A landscape with many valleys, sampled at points; each row gives a point and its height.
From any point a ball takes the steepest step (drop divided by distance) to one of its 2 nearest points. It stops when none of these is lower. Distance is the straight distance between rows; heights are no part of it.
q110 (h 571): [160 111 100  94 181  92  96 166 126 105 120 145 124 154 144  77 130 136
 110  96 147 125 114 116 166  79 148 146  78 170  82 158 131 149 132 104
 111  89 140 151 115 105 140 147]
q541 (h 225): [120 139 131 162  75 132 213 123 135 123 106 136  94 131 152 120 104 174
 138 180 144 139 174 146 142 166  91 116 162 101 200 147 151 105 104 181
 155 132 151 111 168 142 136 120]
q40 (h 405): [107 192 162 169 118 140 146 117 115  75 110 118 105 102 100 134 118 185
 104 112 130  92  74 132  80  89 182 140 120 121 115 144 138 130 155 107
 105 183 109 176 117 171 149 123]
q286 (h 209): [142 132  92  67 108 118 126 166 155 191 135 120 155 125 134  93 133 121
  95 112 131 193  61  88 127 134  94  87 118 142  95 150  77 172  98  74
 167  54 159  55 114 161  97  95]
q575 (h 706): [109  70  84  71  95  96 128 219 159 120 139 146 136 182 143  84 135 159
  81 127 120 164  97  97 157  88 121 113 103 147 139 193 131 166 121 119
 107 126 115  87 114 150 164  93]
q26 (h 381): [153 114 110 111 161 114 120 120  63 128 122 138  92 146 119 111 140 138
 103 108 106 186  84 142 146 116 102 147  66 123  91 154  86 157 190  96
 175 112 107 102 128 115 126 149]
q408 (h 164): [171  91 156 110 184 191 173 104 195  99 154 159 182 104 130 106 126 134
 147 134  73 138 197  98 132 161 114 128 175  71 150 137 175 110 117 179
  98 107 177 146 134 128 161 119]
q994 (h 303): [118 182 192 165 148 166 178  77 109  81 107 136  96 188  84 179 126 143
 112 158 141 133 108 127  48 127 118 123  91 116 150 118 138 152 150 125
 114 171 126 138 156 133 148 135]
q68 (h 406): [153 138 159 130 162 146 161 127  96 103  96 131 113 145 101 121 115 152
  82 112  82 171 116 151 126 152  51 169 105 106  99 171  90 153 155 113
 197 105 128  74 157 103 129 149]
q467 (h 555): [131  89  73 101 173  91 115 165 113 132 140 163 104 196 128 121 152 123
 107 151 157 136 106  90 128  60 149 116  64 179 117 118 121 157 145 101
  85 139 111 168 143 108 132  98]
q822 (h 217): [116 135 183 154 168 110 109 168 103  71 107 144  94 195  97 139  80 125
 133  99 138  76  92 142 119  75 170 172  85 183  86 111 120 109 151 108
  87 141  58 165 172  88 122 125]
q174 (h 488): [143 154 141 155 110 102 139 122 100 132 122  78 141  56  73 116 162 155
 107  66 170 101 114 171 119 140 112 167 119 100  86 144 142 156 159 124
 160 157 142 130  86 110 146 187]
q601 (h 279): [ 82  94 134 170 141 162 101  77 140 136 122 113 164 121 111 140  41 146
 169 149 137  89 126  74 110 155 154 107 147 122 138 114 177 147 134 139
 160  92 132 126 135  85  89  81]
q410 (h 116): [119 151 155  79  69  93 136 127 115 161 104  95  96 106  81 142 116 130
 107  83 107 166  83 153 120 147  84 127 128 107 108 165  86 148 103  98
 163 115  96  50 119 166 128 145]
q624 (h 507): [ 71  46  79 142 130 115  82 162 144 104 162 149 149 159 165 111 108 124
 123 141 131 101 153 108 145  98 155 115 119 168 134 143 181 139 166 141
  93 136 121 127 108 114 114 101]
q311 (h 472): [161 156 122  72 119 151 180 159 156 167 147 122 163 107 108 100 204 144
 121 146 108 172 123 106 138 156  98 116 174  99 123 141  87 103 105 150
 156 157 148 139 106 172 183 107]
q763 (h 633): [150 130 107 113 110 106 114 183 130 110 131 139 123  97 151  98 112 127
  33 144 123 138  70 125  94 110 105 139  98 117 133 148 122 160 127  67
 123 115 121  89 119 138 118 139]
q140 (h 467): [120  44 124 123 149 137 105  86 126 102 143 109 123 118 148 123  88  95
 160 109 129 113 180 126 142 151 125  97 137 141 149 129 181 120 139 138
 138 109 137  99 120  66  78 149]
q32 (h 162): [108 176 127  97  85 138 105 109 139 159 117 122 144 107 126 132 104 153
 105  92 116 175  47  97 106 139 143  96 115 144  98 150  96 176 130  72
 149  61 168  69 106 192 115 114]
q722 (h 453): [167 166  92  83 130 110 152 121 135 175 127 117 163  77  98  99 184 148
 166 127 158 161 136 128 155 139 140 126 145 112 117 103 116 111 124 148
 114 159 155 183  86 159 154 127]
q890 (h 134): [185 170 120 127 181 157 171 124 128 123 128 138 140 134 161  94 168 139
  77 182 160 163 122  95 102 148 112 116 121 121 151  97 110 134 117 101
 149 113 170 161 111 119 130 114]
q288 (h 432): [119 134 164 172 143 134 105 121  82  74 105 124 112 132 181 120  92 176
  93  80 162 106 118 162 127 114 154 181  95 158 153 114 167 163 201 118
 103 124 139 130  94  90 114 189]
q723 (h 235): [117 137 105 108 101 148 122 131 188 109 143 135 131 114 188 104 137 122
 128 118  67 145 151 119 144 108 132  91 158 127 124 196  95 107 122 133
 120  90 158 101 121 206 140 140]
q381 (h 444): [131  95 100  85 156 102  87 116 154 184 132  89 151 132 132 142 156  47
 151 125 170 104 153  94 132 130 107  96 134 149 108  90 104 135  94 114
 127  82 135 139 119  86 100 150]
q482 (h 267): [132  98 135 117  89  46 116 190 120 157 143 123 105 155 111 116 142 151
 120  94 202  70  98 148 160  77 149 113  61 189 140 138 144 173 132  86
  73 167  98 108  78 105  92 156]
q970 (h 305): [117 143 132 160 115 184 155 110 162 177 177 143 154 129  92 174 165  96
 189 148  76 137 169  98 141 141 114  82 161  79  89 143  92  81 107 158
 143 133 147 136 160 184 130  87]
q385 (h 442): [143 117 100 105 180 134 144 118 166 121  88 119 125 173 176 136 167  83
 132 160 122 128 188 102 118 102 112 107 157 128 172 109  74 103  99 150
 121 110 138 183 155 102 136 151]
q740 (h 655): [ 63  88  78 100  66  98 158 149 134 150 113 127 115 156 158 115 121 167
 115 138 130 192 106 119 138 117  91  84 121 133 191 179  89 164 186 140
 144 124 110  63 107 189 126 140]
q900 (h 169): [142  84 140 161 164 133 156 120  78  91 134 142  92 179 101 133 104 108
 162 139 133 127 158 155 130 144 130 127  99 143 137 105 186 118 116 135
 130 172 118 130 154  59  95 105]
q201 (h 257): [115 107  84  80 131 147 152 152 159 177 133 151 140 150 117 142 129  73
 128 142 112 199 125  57 138 123  60  63 117 109  92 147  67 152  86 118
 179  69 146  62 172 160  84  69]
q407 (h 483): [106  92 110 144 112 106  50 173 144 106 133 135 170  92 181  85  87 161
 116 113 157  95 138 135 183 116 158 183 127 154 141 140 180 139 162 146
 108 100 128 130  91  91 137 132]
q337 (h 441): [121  71 134 111 144 144 122 152 115 110 147 137 160 103 116 104  93 136
 137 119 123 134 148 135 161 179  99 166 145 111 131 137 190 133 139 155
 140 123 132  94 116  73 130 118]
q12 (h 663): [159 162 135 139 153 128  85 168  81  93 132 144 117 162 160 103 129 136
 104 144 121 112  79 145 145 133 185 155 130 170 113 106 118  84 111 104
 137 147  73 167  98 115 131  91]
q751 (h 286): [162  45 136 111 145 142 149  72 116 148 165 132 102 130 155 163 117  95
 201 174 137  99 181 142 137 151 112 111 182 107 183  59 199  98  88 209
 110 149 118 157 171  52 118  91]
q323 (h 345): [120 138 124 208 140 130 168 138  87 112 115 144  73 202 113 147 117 146
 119 164 134 144 116 139  93  80 114 116  71 122 143 144 118 140 171 105
 139 162 118 136 188 132 120 127]
q25 (h 325): [140 128 120 132 173 197 158 114 136 127 173 158 165 135 134 106 204 123
 124 140  51 192 134 106 135 151 109  78 154 121 108 154  61  99 168 130
 194 143 137 120  95 179 136 118]
q834 (h 500): [111  99  92 136 155 146 116 147 144  87 139 168 122 162 185 121 138 125
 119 162 118 120 150 133 122  89 165 144 139 145 157 110 143 112 156 164
  69 145 120 175 150 143 158 119]
q648 (h 221): [ 84 127 115 121 132 148 129 105 133 117 106 133 146 116 105 131  92 140
 124 137 122 153 103  75 109 146 128  98 119 134 121 150 126 154 136 112
 178 105 147 100 115 132 106  89]
q991 (h 170): [106 104 192 182 144 128  90 149  86  96 136 124 129 170  79 165  98 107
 121  87 108  75 104 175 109 116 124 185  84 153  79 105 141 142 167 113
 107 144  75 126 158  67 108 172]
q943 (h 466): [126 125 115 127 145 107  89  99 148 140 111 112 147 109 135 120 102 109
 205 112  82 117 163 166 172 121 168 113 164 128 122 110  94  62 120 161
 113 144  90 180 102 145 105 140]
q478 (h 268): [106  83 128 126 111 119 134 129  96 118 136 154 110  78  85 140 103 121
  92 152 128 141 107  76 103 139  89 126  87 112  96 168 143 172 131  99
 199 110 154  73 164  91 104  93]
q464 (h 327): [108 132 149 165 110 142 130 100 107 143 118 104 132 106 126 145  64 131
 142 183 184 117 122 110 124 201 115 116 148 112 170  80 156 137 108 119
 182 107 127 103 125  70  76 100]
q308 (h 457): [121 117 130 123 137  95 124  82 123 105 103 102 123  66  55 142  99 139
 179  89 164  78 161 136 112 101 164 151 134 131 118  95 172 124 126 161
  96 203 101 191 138  94 114 110]
q705 (h 537): [151 113  95  96 139 108 107 195 113 168 165 147 132 167 124 130 199 103
  78 133 153 125  82 119 119  92 110 158  91 129  99 123 104 165 138  99
  94 125 118 134 144 127 164 147]
q713 (h 550): [164 133 129 138 140 141 136  90 123 149 146 177 113  77 136 161 144 101
 176 148 125 127 196 146 141 101 126 180 141  61 122  91 137 100 124 183
  78 135 149 191 223 145 152 121]
q717 (h 475): [116  41 107  73 141 100  86 101 131 150 153 138 116 110 147 148 130  58
 162 107 155 113 189  88 157  96 117 101 106 157 130 112 153 158 129 139
 109  89 151  92 146  81 101 145]
q257 (h 201): [166 139 142 181 182 172 188  95 120  95 135 137 138 121 161 101 173 163
 115 181 160 133 164 107 100 153 139 116 152 111 184  95 176 112 120 152
 159 155 195 177 126 103 141  90]
q171 (h 256): [159 172 108 153 130 105 124  90  89 148 129 125  84 119 162 121 162 128
 138 140 185 121 138 143 125 103 147 141 104 133 128 106 123 134 141 107
 130 123 159 157 146 119 120 148]
q790 (h 460): [119 138 148 165 109 136  94 126 138  85 111 117 142 120 215  98 100 174
 113 103 139 101 133 177 166 142 153 148 155 147 185 140 164 110 168 146
 109 113 135 124  63 125 116 175]
q551 (h 491): [117 142  98 117 137  90  93 140 106 120  84 118 153 110 154 105 111 151
 156 118 126 158 124 181 180 141 150 150 144 145 148 102  84 100 166 160
 133 156  87 165  66 123 120 149]
q310 (h 626): [147 145 118 129 137 119  74 166 167 150 132 120 179  92 157 102  92 108
  94 141 165  92 112 131 125 143 136 163 142 124 128  78 150 132 117 101
  69  75 135 146 111 116 121 162]
q538 (h 652): [180 146 156 182 178 170  76 145 116  72 148 146 144 100 188  83  96 156
 120 124 105  88 113 142 151 115 208 178 157 155 115 105 160  68 138 127
 108 120 116 194 112 101 149  97]
q368 (h 692): [134  93  96 107 138 146 124 180 176 146 157 162 187 128 148 106  88  98
 124 157  96 165 156 152 163 165  89 146 142  94 125 102 155 116 132 145
  48 108 137 123 136 157 127 143]
q514 (h 177): [131 159 134 103  72 121 141 122 146 161 133 105 114  87 121 136 169 112
 136  90  82 157 130 159 146 120  97 105 156  95  95 184  69 100 126 132
 146 135 130  97 124 211 141 163]
q452 (h 211): [ 88  98 163 105  79  50  71 153 111 153 136 116 102 126 121 158 135 117
 124  67 168  81  99 133 144 107 145 135  84 186 126 135 118 180 130  96
 120 120  87  67  94  98 116 176]
q362 (h 640): [166 156 126 121 164 119  57 134 169 126 118 125 160  73 148 101  94 128
 144 105 125 101 117 120 144 114 196 159 160 145 107  89 146  97  99 124
  68  91 121 188 113 133 155 120]
q703 (h 205): [144 174 117 152 146 156 201 130 161 173 101 116 153 156 135  95 132 154
 104 183 159 169 111  92 104 161  68  94 122 116 142 140  74 151 137 100
 185  95 168 106 127 152  93 118]
q159 (h 678): [147 161 151  88 117 127 112 165 111 139 138 128 134 136  72 123 152 133
 109  92 115 111  56 106 130 161 159 134 132 156  57 152 142 124  51  90
 161 103 126  95 105 124 144  77]
q944 (h 95): [148 109 174 163 167 196 181 127 157  83 153 150 149 167 132 113 114 147
 127 130  72 123 176 140 133 187  82 129 155  97 134 164 180 111 134 151
 131 123 183 102 140 119 129 133]
q691 (h 321): [104 116 139 180 172 167 136  92  97 103 103 133 135 157 179 115 132 159
 159 112  80 184 163 148 149 138 134 132 139 135 142 160  84 113 191 162
 207 103 143 119 120 122 128 141]
q511 (h 474): [118  89  66  86 136 105 114  99 169 120 112 132 105 136 179 135 139  91
 149 139 145 119 190 118 136  68 137 103 124 151 173 107 137 124 126 164
  48 132 143 169 151 138 138 145]
q28 (h 736): [109 133 136 183 116 122 184 148 113 115  94  84 127 188 118 149 166 131
  90 161 136 125 128 170  79 122  88 133 142 100 185 121  93 127 149 144
 146 202  95 152 126 106 132 156]
q973 (h 685): [135 164 158  94  98 113 139 147  85 151 140 123 105 166  50 136 169 173
 146  79 173  86  87 139 145 143 152 154 104 156  81 140 170 132  88 123
 123 159 102 113 117 125 158 107]
q233 (h 92): [118 108 186 200 150 155 114 122  69  63 144 111 116 163  96 149 103 106
 134 119  96  89 118 174  91 131 143 165 126 135 107  94 168 107 135 137
 145 191  74 145 146  49 116 108]
q672 (h 255): [131 123  73 165 142 122 118  88 125 125 125 147 108  86 171 115  83 123
 160 168 126 155 172 108 142 122 159  96 137 125 141 107 129 101 124 130
 140 115 149 160 146 143  98  93]
q815 (h 531): [161 172 142 120 119 142 130 113 117 131 128 170 117  74 162 130 139 147
 142 150 107 155 158 143 143 133 149 185 151 105 141 102 112 103 123 156
 113 110 136 165 172 159 187 128]
q837 (h 260): [136 155 161 185 119 165 146 106 131 150 156 126 124 176  94 155 146 127
 204 149  98  90 165 138 130 143 157 113 155 112 103 132 127  77  92 153
 131 154 121 158 166 135 139  91]
q284 (h 721): [131  89  96  82  89 106 187 201 165 129 149 115 133 145 126 108 148 105
  83 166 149 123 140 131 127 143  58  99 147 122 167 138 143 125  90 141
 102 170 138  99 120 117 130 140]
q548 (h 586): [126  90 104  57 192 114  79 128 137  95  96 122 154 107 129 127 156 104
 114  81 128 117 137  98 122 100 143 155 127 151 116 129 127 145 126 143
 129  98 114 153 117  74 165 143]
q904 (h 430): [101 161 131 115  87  91  97 115  98 127 122 116  96  70  60 160 108 140
 142  91 150 102  91 138 104  98 177 154 119 130  96 105 140 140 119 118
 104 182  88 153 130 157 140 110]
q491 (h 208): [170 166 158 148 174 168 148 101 144 126 161 150 123 161  86 140 149 121
 162 144 111  92 131  81 116 137 171 101 122 136  78 113 141 104  79 112
 117 137 165 177 143 138 137  77]
q461 (h 693): [ 93 134 133 120  67 110 142 139 108 132 128 113  86 156  83 139 136 191
 154 113 191  92 116 103 144 108 167 110 100 164 141 174 178 153 110 133
 142 164 123 109 115 130 137  78]
q697 (h 258): [114 170 145 171 163 170 196 106 125 103  90 131 130 196 127 128 140 185
 116 159 176 136 131 121  86 138 149 123 119 133 193 104 153 141 157 143
 116 159 151 178 114 140 142 118]
q143 (h 366): [131 132 133  96 104 130 155 118 138 130 124 149 111 150 118 159  92 102
 164 181 111 131 139 135 128 173 135 108 162 120 166  72 152  81  61 147
  84 149 100 136 150 138 122  95]
q166 (h 416): [101 129 116  77  87 129 126 113 126 167 152 156 123 108 101 185 144  92
 137 120 131 162 123 133 107 114 117 126 118 110 114 106 136 155 125 129
  63 134 137 106 154 193 138 127]
q976 (h 308): [160 207 150 153 123  87 131 106  85 119  64 100  69 142 168 128 135 169
 114 114 192 114 111 172 131  79 168 163  98 147 165 100  80 133 133 116
 132 137  95 176 122 114 130 158]
q144 (h 572): [146 130 110 132 130 146  70  92 135 183 162 160 150  42 116 164 112  94
 168 115 126 121 144 120 141 111 153 168 137  91  78  89 157 120 134 141
  70  86 143 154 178 165 142 123]
q439 (h 435): [114 154 143 140  75  91 126 103 109 156 109 109 100 161 114 143 112 127
 210 117 128 123 156 192 182 137 146 117 130 133 123 112  99  91 124 153
 111 154  84 136 125 154 106 150]
q94 (h 606): [137 116 139  73 189 190  95  82 143 121 165 176 187 100 100 139 131 107
 121  92  92 144 115  81 116 153 148 145 120 115  58 107 177 147 144 139
  96  66 169 133 125 132 154 111]
q613 (h 401): [101 151 142 168 131 165 149  65 108 141 134 125 107 166 119 176 106  89
 170 186 107 165 141 125 102 165 112  80 140 116 140  99  95 100 120 133
 176 126  99 105 146 139  93 103]
q104 (h 667): [ 71  97  72 101  97 103 113 137 153 160 128 136 159  95 155 116 101 134
 135 137 141 188 146 114 159 123 113 115 119 123 138 140 124 152 178 141
 111 107 144 100 123 172 116 141]
q400 (h 373): [118 157 121 123 121 148 143 123 154 108 135 127 143 110  83 131 140 147
  84 118 112 119  78 104  57 101 145 113 105 109  92 164 142 147 157  86
  90 150 163 139 117 192 141 124]
q471 (h 347): [139 159 117 105  85 114 105 157 113 132 156 110 100 149 107 131 155 130
  87 109 113 122  18 124  87  82 160  96 100 138  96 158 121 143 125  63
  92 155 115 112  97 191 139 113]
q334 (h 523): [121 137 131  98  84 104  84 167  91 183 152 135 134 123 108 155 189 125
  77 101 176 107  38 116 113 122 133 173 100 150  98 117 132 186 128 106
 141  97 120  97 119 118 168 144]
q209 (h 408): [149 127 127 147 172 122 110 113 145 140  95  76 168 136 152 119 150  89
 144 117 145 116 163 160 128 143 110 133 151 122 143  94  91 116 130 129
 135 111 133 165 116  76  99 182]
q455 (h 310): [147 137  92 159 109 154 127 101 149 159 178 140 139  55 145 112 135 111
 176 166  95 157 172  96 157 146 138  82 179  94 102 137 117  74 109 140
 156 121 170 149 136 179 119  78]
q365 (h 404): [165 149 151 125 105 114 148  80 105 153 157 126  59 164 118 158 103  95
 218 144 141 123 185 167 164 161 129 103 119 124 131  79 159  91  79 150
  89 145 115 115 165 114  87 124]
q898 (h 489): [120 102 119 127  95  93 164 182 137 202 131 101 147 130  68 124 141 125
 141 124 158 138 141 141 158 147  47 124 112 104 105 168 108 151 146 114
 148 141 133  81 141 125 109 158]
q794 (h 312): [146 155 156 200 109 125 156 121 121  82  85  81 108 120 146 105 101 158
 137 114 110  99 162 171 146 141 139 124 172 120 164 159 121  71  92 140
 195 147 113 141 116  95 103 127]
q333 (h 376): [186 154 181 164 188 149 137  93 113 110  96  97 120 152 147 127 167 113
 134 107 145 106 162 156 106 121 144 175 139 117 148  86 119 115 105 138
 144 119 155 188 165  50 147 156]
q951 (h 354): [124 124 112 168 141 127 127 127  81 120 111 131  91 194 182 106 125 170
 121 120  88 178  99 159 159 115 105 114  98 140 136 187  69 134 207 115
 187 115 110  84 111 147 111 153]
q576 (h 506): [102 158 132 135  86 100  70 159 114 164 139 104 165  78 110 145 166 161
 114  75 191  67  74 151 134 126 145 200 126 132 109 109 148 170 165 146
 117 132 114 131  77 130 165 178]
q321 (h 384): [114 127 123 122 117 111 146 129 114 144 130 150  82 177 103 169 134 107
 156 149 140 136 149 143 117  94 112 117  86 130 138 111 125 139 128 131
  76 163 108 137 177 144 118 129]
q438 (h 403): [101  88 155 145 185 155  91  87 108  57 104 122 130 151 140 144 102 128
 123  71 127  91 132 130  97  97 166 157 101 159 120 121 157 156 190 134
 123 112 135 150 134  71 122 170]
q526 (h 272): [139 151 182 191 115 143 185 109 117 101  83 129  95 166 144 140  85 170
 162 162 121 109 181 164 134 154 140 148 168 105 199 108 144  87  86 171
 141 144 105 148 185  96 135 108]
q44 (h 700): [112 128 111 110  53 102 145 199 148 134 129 115 112 143 116 102 147 189
  87 119 153  98  92 116 141  86 138 123 118 132 143 210 160 149 104 118
 113 145 130 102 124 159 167  99]
q644 (h 611): [109  98 125 104 102  89  88 158 119  73 123 133  76 114 161 143 101  96
  84 138 122  85 127 125 114  92 156 126 132 165 164 132 139 119  83 106
 126 145  73 116 151  94 126 119]
q495 (h 182): [139 172  81 151 128 117  95 107 127 154 124 153 115  71 171 126 101 118
 119 159 138 163 130 114 126 104 143 139 111 113 115 117  88 135 149  95
 129  79 163 143 154 173 115 136]
q694 (h 623): [117  92 108 115  99  78 154 194 135 101 103 136  89 149 143 116 106 131
  49 164 138 118 118 109 104  86 112 106  94 151 183 157 120 157 100  78
 128 140  96  99 138 105 112 133]
q296 (h 501): [124 202 138 104  52 129 117 140 164 151 109 107 145  68 181 108 142 165
 114 128  93 148  89 143 139 151 136 115 195 145 156 156  62  90  88 131
 178 107 122  98  79 203 150 113]
q671 (h 370): [ 97 110 165 141 149 137 106  85 134  46  95  75 126 137 129 132 103 125
 132  65 108  77 130 145 105 127 158 108 132 155 131 163 149 131 149 121
 153 133 117 111  72  85 101 169]
q781 (h 429): [119 140  91 122 125 113 102 121 153 176 126 103 190  54  83 107 133 133
 147 112 179 129 125  96 137 129 146 139 132 112  89 119 155 147 143 133
 116 126 177 160  95 151 130 113]
q301 (h 443): [152 126 134  83 165 140 153 117 116 147 145 147 150 106  75 147 193 102
 111 106 134 156 120 114 108 150  84 155 115  85  76 134 130 155 134 134
 145 110 160 109 143 131 164 143]
q519 (h 367): [ 89 142 151 210  98 128 120 120 100 150 110 100 116 166 142 163  90 115
 129 178 140 123 121 134 115 159  93 120 125 135 153 113  88 140 138 106
 202 115  99  84 144  98  80 135]
q587 (h 713): [101  57  80  71 100  76 159 217 190 139 128 154 162 136 122  97 110 129
  94 167 149 150 162  82 154 104  95 110 121 137 156 148 149 167  85 137
  83 132 137 117 135 117 143  97]
q270 (h 166): [111 106 130 169 131 181 180 124 181  95 134 155 138 156 179 118 112 144
 113 183  98 132 182 105 107 161  81 106 169  99 189 153 145 125 122 180
 144  99 164  94 168 155 135 121]
q762 (h 29): [ 72 150 157 122  62  87 128 116 138 154  94  87 124  72  96 162  87 134
 126 111 141 133 119 136 112 136 101 140 127 110 148 127  99 167 139 114
 133 132 112  85 127 142 107 180]
q363 (h 330): [137  75 114 101 117 125 190 109 144 136 165 171  92 153 123 175 116  70
 192 197 121 132 176 123 143 165  77  82 157 102 167  71 170  95  55 200
  87 166 127 147 175 115 116  86]
q932 (h 306): [114  87 117 106 122 136 108 155 138 147 136 167 130 118 149 126 119 110
 109 139 120 134 148  79 150 128  80 152 113 116 105 181 121 160 114 128
 173  58 158  67 185 107 135 109]
q416 (h 133): [ 42 106 167 111  61  78 111 121 121 163 115 109 118 120  59 204  89 124
 157  93 151 114 123 119 104 100 137 114  81 153 141 128 118 197 141 107
 104 151  84  79 134 126 110 150]
q628 (h 280): [157 144 153 130 153 154 132 104 157 100 127 128 130 147 197 104 144 132
 145 124  65 139 167 152 154 141 142  99 164 144 149 152  86  79 130 134
 150 101 140 126  98 155 133 168]
q597 (h 745): [ 94 106 117 131 111  91 155 161 166 102  78  98 133 149 100 138  97 101
 119 153 100 102 145 153 102 114 100 105 147 125 172 130  95 106 111 125
 105 182  76 142 133 120 107 156]
q281 (h 346): [179 198 188 158 127 126 181  87  99 117  89  86  87 151 175 120 170 155
  85 128 158 132 146 178 110 138 116 156 143 124 183 111  86 122 106 122
 157 139 130 144 128 100 148 174]
q953 (h 481): [132  85 104  92 181 127 125  77 131 102 116 118 134  69  61 143 137  87
 158  90 120 123 172 103 115 105 135 118 135 110  85 117 154 117 121 148
 118 175 126 181 138 108 129  99]
q238 (h 729): [127  99 112 174 127 148 197 177 127 118 124 109 141 165 147  97 151 144
  86 174 135 149 147 166 123 165  48 123 147 111 181 133 137 119 154 144
 151 174 142 111 123 110 113 152]
q275 (h 402): [132 156 129 118 108 133 133 146 167 151 144 140 168  68  61 138 129 134
 108 120 141 115  95  99  91 135 133 157 135  80  77 124 173 154  83 115
  79 121 186 134 146 182 155 105]
q234 (h 671): [139 163 150 129 131 139 107 154 107 127 130 112 127 184 120 124 133 117
  91 145 118  94  62 123 115 151 128 126 121 157 105 130 107 121  91  77
 166 120  90 111 100 102 111 110]
q485 (h 591): [139 134 133 124 173 167  66  89 107 130 168 178 140 113 132 147  89  96
 141 122 103 129 100 117 118 143 173 147 115 139  69  63 158 119 145 111
  81  90 130 147 141 142 120 108]
q46 (h 295): [126 131 114  80 149 184 157 110 128 161 159 157 151 136 113 134 173 113
 133 113  69 217 101  75 136 151 104  63 126 119  74 155  66 127 135 114
 197  93 151  74 113 192 123  75]
q11 (h 342): [126  77  90  95 117 111  71 158 177 135 146 150 144  91 173 102  84 107
 120 129 123 119 155  72 156  90 140 132 142 138 118 148 153 142  80 131
 116  61 157 108 152 116 145  84]
q864 (h 138): [164 167 158 138 173 131 130 149 137 111 135 153 108 170  80 136 114 114
 140 118 120  90 107 132 111 108 166 143 106 146  60 108 139 103 100  87
  66 129 112 170 165 132 132 117]
q76 (h 516): [158 205 133 128 105 137 124 137 119 113 113 141 127  61 184  92 141 178
  84 149 117 149 108 137 130 129 162 167 157 122 163 125  93 103 117 128
 156 128 118 157  98 164 180 118]
q190 (h 434): [147 122 128 176 152 149 129  43 122 140 149 127  81 163 134 178 101  51
 207 169 125 119 194 115 119 121 127  61 130 120 140  87 136  87  88 142
 137 118 126 134 175 106  74  99]
q629 (h 427): [114 165 146 120 100 149 122 139 172 177 126 123 173 114 116 156 133 111
 127 142 106 114 125 129 113 158 113 154 166  89 131 117 115 130 109 133
  90 114 132 123 145 175 148 140]
q377 (h 356): [129 123 117 135 146 153 133 109  96 105 173  99 130 133 133 112 216 103
 132 127  91 144 125 149 113 137 132  89 152 130 110 132 101  77 158 129
 174 196 115 152  71 134 131 120]
q235 (h 314): [143 143 105 141 110  93 125 162 100 147 144 108  95 178 118 113 163 145
 114 130 169 102  61 153 130  90 149 101  79 147 121 148 122 136 158  85
 104 177 106 136  81 144 104 145]
q216 (h 233): [127  39 111 152 170 148 153  97 128 110 148 128 129 172 119 133 110 116
 191 142 147  95 191 124 131 130 138 107 140 139 166  96 224 118 118 191
  94 180 133 162 146  60 101  86]
q375 (h 422): [142 125 146 109 164 164 139 127  96 123 131 148 149 109 108 106 143 150
 127 111  89 174 136 131 159 198  92 170 137 108  99 156 123 125 148 146
 193 118 134  99 122 109 159 117]
q423 (h 465): [141 127 127 137 110  90 126 144 122 195 151 115 153  91  38 139 162 101
 145  76 157 112 128 144 140 144  88 154 101  95  46 139 139 154 141 121
 139 107 152  97 136 127 130 184]
q844 (h 680): [136 128 100 102 125 129 166 128 153 129 100 168 150  92 164  98  75 155
 125 164 119 201 172 145 167 167  81 151 135  90 169 121 131 129 150 156
 102  99 152 116 147 160 135 152]
q842 (h 609): [111 123 128 160 141 127  70 123 119 141 136 129 158 123 133 144  87  96
 125 126 131 113 114 139 122 141 131 140 100 134  98  90 132 144 173  95
  95  98 132 121 119 117  90 173]
q108 (h 487): [125 153  95  78  54 118 149 159 170 150 112  90 147  93 145 108 198 145
 116 133 118 124 118 128 135 133 115  97 194 129 166 157  88  84  89 163
 152 155 126 144  83 161 173 123]
q444 (h 617): [170 171 159 101 174 174 116  62 122 125 171 159 147  93 107 129 180 113
 111  80  92 139 104 100 105 144 165 122 105 138  53 125 135 129 145  96
 124  71 181 127  97 166 164 156]
q985 (h 599): [109 127 120  69 133  99  55 130 141  94  99 108 128  85 165 141 131  98
  82 104 127  89  96 125  96 115 167 148 163 161 153 101 117 126 102 124
 114 125  79 138  91 110 145 142]
q779 (h 383): [125 169 167 112 107 167 125 113 131 108 160 111 130 111 135 119 171 143
 115 103  67 129  93 144 118 165 158 102 160 142 113 156 117  96 127 110
 148 155 116 106  57 189 157 132]
q775 (h 644): [105  92 111 109  92  74 128 172 108 151 114 120 107 129 152 101 115 169
  61 122 141 163  70 140 135 102  83 130  83 132 173 163  94 183 199  87
 121 139  93  72  89 141 117 177]
q618 (h 343): [116 139 177 182 147 108 125 105 103  52  53  62 117 139 133 116 114 155
 133  53 112 108 145 182 129 102 152 150 147 138 145 160 102 118 138 148
 191 155 106 152  94  60 107 165]

Call two points neighbours if one is among the 2 nearest of the other. Go from one point of each pair to the other, from neighbour to neighbour, staying as low as possible. Name the highest point that can't be avoided.
q864, q890: q190
q495, q233: q455
q233, q864: q822
q890, q32: q648

For each start below, name the point where the ball stops.
q140: q762
q444: q762
q790: q944
q834: q495
